Each row is a point on a landscape with many peaks, with its height.
From any point a climber steps to the highest of the 6 points nearest to it. It stops when none of these is higher. Distance is the straight distance between rows; heights are no part of it.
k_418 h=7.10: [-13 -11 -73  -5 -34 -58  -3  35  36   7   3  15 -95   7]
k_984 h=0.37: [-52  11 -85  35 -21 -63  55   8   1  34  13  24 -67  28]
k_287 h=2.29: [-30   3 -62  16 -27 -56  56   7   1  27   7  21 -36  26]
k_401 h=4.13: [-49  30 -11 -55   8  12 -31 -17  -1  11 -17   1 -51 -38]
k_687 h=1.85: [-21  31 -91  59   0 -63  51 -26 -10  21   6  49 -45  39]
k_908 h=3.16: [ 75   1  45   6  26 -23  32  37 -13  16  10  -5  61  27]
k_270 h=1.15: [-18 -62  77 -64  21  85 -31  18  27 -46  27 -37  37 -26]
k_79 h=2.20: [-22 -12  25  31 -13  46 -10 -22 -17  -8 -13 -13  49 -15]
k_19 h=0.44: [  3   5  62  25  -2  59   1 -30 -25 -17 -16  -5  84  -1]
k_763 h=3.45: [ -7 -25 -22  31 -23  -9 -30   1  20  -7   4  -9 -25 -13]
k_632 h=6.19: [ -8  37 -75  52   1 -65  55 -25 -19  27   4  38 -34  39]
k_91 h=2.69: [  6 -18   6  41 -26  24 -16 -22  -2 -15   1  -6  25 -16]
k_751 h=1.66: [-22  17 -39   3  -6 -10 -63 -14   9   5 -20   0 -70 -21]
k_165 h=2.59: [-17  -8 -35  25 -19 -12 -52   5  17 -10  -5  -4 -43 -24]
k_121 h=4.59: [ 19  48 -54  56  37 -66  38 -18 -26  34  -2  41  -8  47]
k_821 h=4.65: [ 21  53 -46  42  34 -58  43 -15 -29  40   2  30  -2  50]
k_397 h=5.37: [ -3  39 -44  23   3 -63  66 -11 -25  31  -1  33  -7  33]
k_940 h=4.46: [ 54  -4  28   0 -11 -26  41  12  -8   1   3   2  37  14]
k_788 h=6.62: [ -9 -35 -45  15 -36 -42   6  26  19   9  15  -1 -50   3]
k_120 h=4.72: [  5 -31 -28  25 -44 -31   5   9  16  -6   5   1 -26  -7]
k_249 h=1.34: [ 68   0  46  31   6  12   2 -11 -10 -20 -12  -1  79   8]
k_317 h=4.19: [-47   7  22 -82  14  37 -28   2  -2  10 -10 -10 -35 -39]
k_264 h=2.26: [ -1 -47  61 -76  33  87 -51   0  26 -50  30 -29  28 -28]
k_214 h=1.53: [ 27  12  63  28  11  66   6 -24 -23 -23 -17  -6  90   6]
k_539 h=3.87: [ -8 -12 -49  13 -28 -38 -38  18  34  -4  -3   0 -66 -14]
k_225 h=3.13: [-51 -24  46 -55  11  61 -14  20   1   1  14 -30   6 -24]
k_213 h=2.21: [-35  -3  -6  22  -8  23 -38 -10  -5   0  -6 -11 -13 -21]
k_883 h=3.30: [ 88   5  63  21  28  20  -1  25 -11  -9  -8  -8  79  27]
k_876 h=3.94: [ -5   1 -63  -6 -23 -48 -42  12  37  -1  -2  13 -94  -9]
k_210 h=3.75: [  5 -29  -9  35 -34 -15 -11  -5  12 -14   1  -7  -2  -6]
k_336 h=3.20: [  -2   10  -71   -7  -22  -45  -48    9   31    0   -8   17 -105  -16]
k_713 h=2.83: [ 55  15  20   0  25 -42  50  28 -21  25   5   2  41  33]
k_157 h=0.80: [-10   6  72  -4   2  85  24 -17 -32 -19  -9 -10  93   7]
k_718 h=3.11: [ -8 -22  45 -89  23  48 -40   2  21 -21  15 -20  -3 -34]
k_595 h=2.22: [  -2   41  -68  -26  -26  -30  -55  -23   32   -3  -23   31 -108  -19]
k_258 h=4.20: [ 25  45 -68  65  22 -73  49 -28 -18  28   3  51 -28  45]
k_513 h=5.49: [ 33  20   5  12  14 -46  66  15 -26  33   0   7  26  32]
k_567 h=5.52: [-18 -15 -68   5 -23 -58  -6  34  28  14   5   0 -74   1]
k_898 h=6.99: [-42  22  12 -81  12  22 -25  -8   3  14 -13  -7 -44 -44]
k_861 h=2.30: [-31  -8  -3  30 -14  34 -34 -16  -4  -3  -7 -14   9 -17]
k_325 h=1.97: [ 68  -6  34  19  -9  -9  17  -4  -6 -16  -3   5  61  10]
k_284 h=3.04: [-60   3  18 -37  13  40 -29   5  -4  14   1 -19  -8 -31]
k_511 h=7.11: [ 46 -13  13  19 -22 -29  33   2  -2 -11   3   6  21   9]
k_803 h=3.12: [  1 -17  -6  37 -28   8 -15 -17   4 -13   0  -6  18 -15]
k_68 h=3.32: [-31 -14  44 -80  22  42 -25  10  14  -8   9 -25 -14 -28]
k_968 h=2.23: [-29  46 -49 -31  -6  -4 -51 -27   9   7 -29  20 -79 -36]
k_131 h=1.70: [-39   7 -78  23 -30 -61  51  13   4  31  12  20 -60  22]
k_84 h=5.08: [ 85  -4  54  11  21  -7  22  22 -11  -2  -3  -7  60  22]
k_598 h=2.67: [ 83   0  78  31  42  37 -12  20 -15 -24  -8 -20 103  32]
k_625 h=3.31: [ -4  -9 -34  13 -28 -48  58  14   0  21   7   7 -24  18]
k_953 h=4.43: [ 21  26 -17  16   6 -49  64   1 -25  31   0  17   7  26]
k_717 h=3.38: [ -27  -10   38 -102   15   31  -30    2   20   -4    6  -16  -25  -43]
k_685 h=2.44: [ 57  19  81  28  41  61  -9 -10 -30 -26 -17 -15 111  25]
k_11 h=2.11: [-40 -36  64 -36   5  71   3   8   1 -16   5 -29  54  -7]
k_32 h=1.74: [ -2 -29  60 -75  50  95 -78 -21  25 -66  30 -39  50 -25]
k_665 h=2.88: [-56 -17  29   2   9  55  -9  -3 -15   3   0 -24  34 -17]
k_143 h=0.75: [-29 -39  84 -35  12  87  32   4 -12 -32  11 -23  79  -2]

Call two points neighbours if one is among the 6 nearest of the other. Go from one point of each pair to the other, from neighbour to neighbour, staying as high as possible. Name the lowest point that can't be avoided.
k_898 / k_511 -> k_861
k_511 / k_632 -> k_397
k_632 / k_84 -> k_940

Where does a climber stop that starts at each point below?
k_270 -> k_898
k_763 -> k_418
k_165 -> k_418
k_539 -> k_418
k_665 -> k_898
k_625 -> k_418
k_11 -> k_898
